Each row is a point on a tangle of strands that fork, close into loops and nearly touch. The rows are in no order.
Two points are linked if the straight distance between their rows is under 50.8. Some points are linked to none.
(320): [ -4   3   9 -21  20 -10 -17  12  12  -9   5  -4   9   9   3  -9  -3 -30
   8   1 -13   7 -11 -10]
(743): [ 17  -4   7  -9  -3  -9 -11  11   4  -2 -18  16   8  22  -1   0   1   9
   8  -3  -1   6  -8  12]
(85): [ -2   6  18 -13 -21   5   3   2 -20  -2   9 -16  16   9  -6  15   1   0
  -3   5  -1 -17  28  21]
(78): [ 19 -15  12 -14 -13   5 -14  17   1 -31 -15  17  22  11  -3  11   9 -10
 -16  20  -1   8  -1  13]
(382): [ -4  13  12 -21 -15   5   1 -11 -10  11  -4  18  35   4 -18  16 -15   9
  -4  -2  -6   1  12  12]
(677): [ 19   5  13  -1  -3  -1 -18  27  17 -13 -17  22   7  19  -7 -14   4   4
   6  -9  -9   1  -8 -14]
(313): [-10 -18 -22  -5  14   6  21  -5   4  -4  10  11  -8  -3  13 -12   4 -10
  11  -5  19  18 -23  -4]
(835): [  7 -15  -2   6  -7 -29  -1   3  -9  -4 -12  -1   5  -1   7   1  -4  22
 -24  41   2 -13  11  24]
(684): [ -8 -16 -16   2  21   5  22 -20   3 -10  13   0 -10  -6  11  -1  -4 -15
   3  16  -3  24 -19 -14]
(15): [  6   7   1 -15  -3  29  -4   8  12 -22  17  23 -13 -10  11   4   4  14
   5 -14  19   8  -9 -11]
(761): [ -3  -2  -3   9 -16 -13  19  -2   0  -8  15 -14  -3  11   1  -3 -13  -2
  19  12 -11  -9  -8   2]
(316): [  7   6  10  -9   6   7 -20  19  20 -10 -11  21  -5  15  -1  -7   5  15
  -3  -8 -10  11  10 -24]
(680): [ 20  -2  18   8 -17 -22  -9  15   2 -15 -13   5  30   9 -13   9   7 -19
 -27  28 -16 -15   6  14]
(668): [ -9  -2  -9  11  -6   3   1 -15 -23  20  -9 -18 -13  -9   1 -11  -4  10
   2 -11   9 -16   7   4]
(356): [ -3  -4 -22  -5   6  29   8   4 -20   1  -7  10 -32   3  29 -25   3  -2
  25 -28   9   9  -8  -2]
(319): [  3  -9  -6  30 -15   1  -9 -10 -12  -3  16 -39 -29  -4   2   5   2 -10
  -1   4   3  -9   3  -3]
(582): [ -3   0  -4  -3   5  -9   4  -5   0  16 -14   1  30 -23  -7  -9  -5   8
   0  -3  14 -11  -9  21]
(307): [-10   5   5   6  10  16 -20  14  17  -9  16  14 -18  -6   5  -7  10  -5
   6 -10  -3  -5  -9 -44]
(386): [ -1  -1  -9  -2   3   0  -4   8   1  -2   6   7 -31  16  15 -19  -1  -6
  21 -10  -7   8 -17 -13]
(41): [  0 -11 -19  42   1  -1   1 -19 -11   1   3 -33 -31  -8   9  -6 -13 -13
  -4   7  -1   0  -3  -3]
(871): [  0  11   3  16  -4   7 -17  17  36  -4   1  17 -13  -6   0   5   9   6
  11  11  -5  -2  -1 -34]
(780): [  9  12  17   5 -12 -20   5  14   5  -9 -11 -13  17  13  -8   2  -3  -4
  -5  30 -21 -19   9  11]
(427): [  2   8   1 -11  -6  24  14  -8   9 -15  17   7 -12  19  -2  19   2   3
  10   2  -1  17   2  -8]
(551): [ 13   2  16   6  -5 -13   9  10   0  14   2 -23  22   8  -1  -4  12  -6
 -20   3  12 -37   1   7]
(97): [ -1   3  -4  -1   7  29  -6  -6  -7   7 -10   6 -25  -3   5   3   1   9
  20 -14 -11   6   4 -17]
(84): [  2 -30 -14   6   9 -25  17   5  11  -4  -4  10   8  23   1   6  -1  -7
 -13  22  -7  12 -11 -20]
(210): [ -1   9   6  -5  -3   6 -18   2  -1  -5  -4  -1 -22  11  -6  20  11  11
  -8 -10  -6  14  32  -2]
(971): [-10  -1 -19   7  22 -13  -7  18   5  17  -8  14  -6 -10   7 -30   7   0
  -7 -40  21   7  -1  -2]
(635): [ -4   9 -17  26   4  -4   8 -21  -6  16 -20 -25 -17  -2   6 -21 -17 -12
  21  12 -20 -10  -3   6]
(158): [  8 -14  -4 -28  18   1  13  10   1  -8  -1  14  20  12   5  -6   7 -12
  -3  -2   5   8 -23  -4]
(856): [ -2  -7  19 -12 -14   1   2  17 -11 -12  11 -12   5  14  -2  27   9 -12
  -5  16  -6  -7  22  15]
(186): [ -1  -8 -24 -14   1  15   0  13  -3  -3   1  20 -36  16  21 -27   1   3
   7 -18   9  12  -9 -13]
(175): [ -9 -17 -10   1  14  -2  20 -28 -14   1  15 -10  -1  -8  -1   9 -14 -16
  -4   1  -5  20 -11  -5]
(217): [  2   6 -13   6   7 -15 -11   7  14  15  -4   8  -7 -18  -2 -26   0  16
  -8 -26  19  -6 -10   0]
(935): [ -6  10  -7  13 -19  26  -7 -13 -30  22  -6 -18 -19  -7  -7 -19  -8   8
  10 -29   2 -14  11  -2]
(199): [-10 -15  -8  -1  -5 -21  20   1  -9   2   7 -13   9  -4  -1 -15 -16   4
  17  19  -6  -2   0  17]
(843): [ -5 -17 -12   6  20 -14  18  -5  16 -12  11  -1   8  -2   8  -1  -5 -13
   4  27 -11   4 -13 -16]
(404): [ -8  15  -1   5   0  24 -15  -2 -18  13 -18 -11 -26   0   8   1  -2  15
  13 -35  -7 -10  18  -7]
(471): [  2  -2  16 -22  15 -11  -9   8  13 -29  -1   2  20   0  -1   9  -1 -25
  -4  19  -6   0 -13   1]
(406): [ -9   2   9   0 -11   5  15  -1 -11   8  15 -17  17 -27  -9  -7  -6   6
  19   1   6 -21   4   2]
(191): [ -3  16   8 -10 -17  -6   0 -19 -18  29  -6 -12  28  -6 -10  -4 -19  11
 -12  20   6 -33  24  22]
(305): [ -7  -5   4  -9   6  -6 -16  -3   0   0  -8  10 -20   7  -7  14   2  11
 -16   7 -10  28  16  -2]
(112): [  3  14  -7   4   0   1  -9   2   6  17 -14  11  -6 -15   8  -5  -8  18
  11 -25  15  -3  -9   8]
(898): [ -6   6  10 -19  16  10 -12  -8  -8  -7  17 -14  -4  -6   2  11   3 -19
  -4 -27  11   9 -12  -6]
(250): [ -2  -9 -21 -21  21   3  21   4   1   0   3   8   8   3  15 -22   6 -21
   8 -13  17   8 -26  -4]
(686): [ -4   5   3  24   3 -10  13 -16  -1  20   8  -2   1 -16 -11  16  -3  20
 -14  10   0   0   7   0]
(844): [-13 -12  -3  -4  12 -16  -1 -14  -9   5 -10   4  -7  -3   4  15  -4  12
 -10  23 -10  22  12   9]
(532): [ -6  -4   3   0  -7  -4  -1  22   1   5  10   1 -13  10  -3 -25  -3   1
  20 -23  -5   0  -7 -17]
(555): [  0   5  15 -20   8  25  -5 -14  -9 -15  16   3 -11  -8  -4  15  12   2
 -11 -18  14  19  10   2]
(758): [  3  -4   5   1  -5 -22   0  18  13  -9   4  -7  -2  16  -2   0   0  -3
  11  21 -14  -6   2   1]
(566): [ 10 -26 -16   9   5 -19   4   8  13  -7  -5  17  19  27 -11  -5  12  -4
 -20   3  -4  16 -20 -15]
(236): [  6  13   6  16   2 -26 -19  -6   7   9   8 -18  -7  -3   1   7   9  -4
 -35   3  20 -13   0  12]
(875): [  0   9   7  11  -9  -2  -5  -3  -4 -10  14 -25 -19 -11  -2  11   8  -9
   0   5   2  -3  13  11]
(245): [ -7  -8  -6   1   7 -18  -6  -3  -3  -1 -11  -9  -8  -5   9  11   1  16
  -3  31   0  -2   8  21]
(902): [ -5   9  -3   5   7 -11  -2 -12  -3   5 -11 -31 -10  -3  11 -17 -11 -16
  20  19 -21  -3  -1   9]
(252): [ -1  -1 -26  40   3   9   2 -22 -11   4 -15 -33 -25  -6  14 -16 -14 -22
  10   2 -11  -3  -8   9]
(328): [ -1  10   6  -1 -10  10 -13  -1 -19   9  -1  -9 -25   5  -2  11   4  23
  10 -19  -5   2  31   7]
(592): [ -1   1 -15  -1  -2   0   2  -1  -2  13 -18   3  13 -20  11 -12  -5  12
  15 -10  12  -5  -4  21]
(914): [ 13  -6  15 -18 -24   4  -8  11  -9 -24 -27  30  29  12  -7   9  -4  -3
  -7  17  -6   9   8  24]
(529): [ 12   5  13   6 -15  -4  12  12   0   6   2  -8  21   1  -4  -6  12   0
  -4 -10  10 -36  -7  -5]
(228): [ -3 -10 -28 -12   9  23  21 -11 -20  11 -17   7  -6   6  25  -8   5   1
  19 -18  20   3  -4   6]
(797): [ -4  -8 -23  -9   3  17  19  -8 -14  16 -19  12  17 -11  19  -3  -1  15
  26 -19  25  -4  -9  14]
(876): [  3  12  14   0 -13   4  22  -2  19 -14   1  21  19   7  -9  33   8  -7
 -14  18 -18   4  11  17]
(790): [  6  10  16  -4 -31  -4   1  -2 -20  17   1 -16  16  13  -8  -4  -4  17
 -14  14  10 -31  37  26]
(341): [-10 -10   0  -9   9  21   3 -13 -24  -4  19 -10  -2 -10   0 -10  -3 -19
  12 -26  10   6  -9  -6]
(757): [ -9  -2   3 -12  23  -1  -3  -1  12  -4  10  -7  -4  14  -3  -5   8 -25
   6  -3 -12  16 -15 -24]
(719): [-10 -22 -12   6   3   9  23 -15 -24   2  16 -16   1  -7  -6  -8  -4 -18
   3 -13   1  12  -5  -2]
(499): [-11  15  13 -16  -4  10   2 -10   0  13   4  12  22  -6 -24  12 -17   7
   2 -12 -11  14   1   5]
(606): [ -3   5  10  15  -6 -21  -4 -13   4  11  11  -5  -9 -19 -10   9   2  15
 -28   6   7   3   6   7]
(346): [ -2 -11  10   4  -1 -20   9   4  -6   8  -9   5  30   6  -9  22  -5  -9
 -16  12 -11  -3  -1   3]
(130): [ -1  19   8  -8  -1  17   2 -16  17  -7   8  10 -14  -1  -3  13  -9   4
  20   5 -10  21   1  -3]
(292): [ -4   8 -10  -1 -16   8  -2 -18 -27  27  -9 -14  13  -3   0   2 -14   8
   7  -1   5 -24  16  16]
(571): [  2  -9 -12  -8   2  13  10  12   9  -9  12  25   0 -16  11  -8   0  12
   7 -12  28  13 -21  -3]
(779): [ 12 -14  15  11   4 -27   5  11   2  -5 -13   5  37  10 -16   9   5 -19
 -27  19 -20 -10  -5  -2]
(311): [ -6  -5   3  -4  -7 -12   9   0 -10  20  -7   5  34  -1 -10   9   0  15
  -6  -2  -1  -8   3  15]
(92): [  8 -11  12 -16   3   0  -8  15   9 -24  -2   9  27   8   3   7  14 -14
 -11   8   5   1 -17  -5]
(362): [ -4   9   4 -15  16  19 -13   9  10  -3 -10  20 -25   2   6  -6   2  15
   9 -13  -9  15  11 -25]
(963): [ 10  21   9  19  -9  -8 -17  16  36  -4   0  12  -9  -7  -9  -5   5  13
   2   1  -2  -7  -9 -15]
(42): [-10 -11 -11  13   3 -14  -1   0  -9  18 -11 -20 -12 -12  14 -24  -2  13
   5   7   4 -17  10   8]
(705): [  5  10   4 -26   0  25  -2  -3   7 -24  24  15  -9 -14   0  23   9   8
 -13 -10  19  11  10   1]
(752): [ 10   9   0  20   5 -21 -27   5  20   4   2  -9  -6  10  -2  12  15   0
 -26   0  15 -13  -3  -9]
(291): [  3  10  14   6  -6  -3  -3   6  26 -14  -2  12  12 -19 -17   5   2  15
 -14  26  -8   1  19  15]
(126): [ -2   4  -8  18   6   1  17 -31  -8  13  10 -11   1 -18  -9  16 -15  -3
 -10  12  -8   7  -4   2]
(669): [ 12   8  10  -6 -10   9  13  -2  13 -14  10  18   7  20 -11  29   4   1
  -7  15 -14  18   0   2]
(580): [ 20   9   2  22  -1  -5 -26  16  33  -6   0   6   4   2 -12  12  20   7
 -18  -5   9  -8  -5 -15]
(881): [ -7  -6  -8   1  24  24 -12   4   4  -2  11   2 -18 -11  18 -11  12 -20
   3 -12   3   5  -8 -36]
(690): [ -4  -7   7   3  -4 -12   1  17   3   5   8 -12  -1   1  -8 -15   9  -3
   5 -19   1 -16  -6 -11]
(136): [ -6  32  11  -6  -7  11   2 -15   6   7  12   7  -1  -8 -17   2 -20   2
  21 -14 -15  11   6   5]

A piece is two or more points that can be reached from each other along the links. Count, over all rows, the pieces, the separate loops (a circle has one, a figure eight two, a Y none), the forks (points with three links) and the tips (points with one).
pieces | 4
loops | 1
forks | 8
tips | 14

A fork is a point with three links, a tip a point with one. Leave the first point through the second and follow the links. Name the first fork or tip that comes.
(592); (797) | (551)
(606); (236) | (881)
(311); (346) | (199)
(551); (529) | (592)
(835); (245) | (404)
(871); (963) | (175)
(876); (669) | (311)
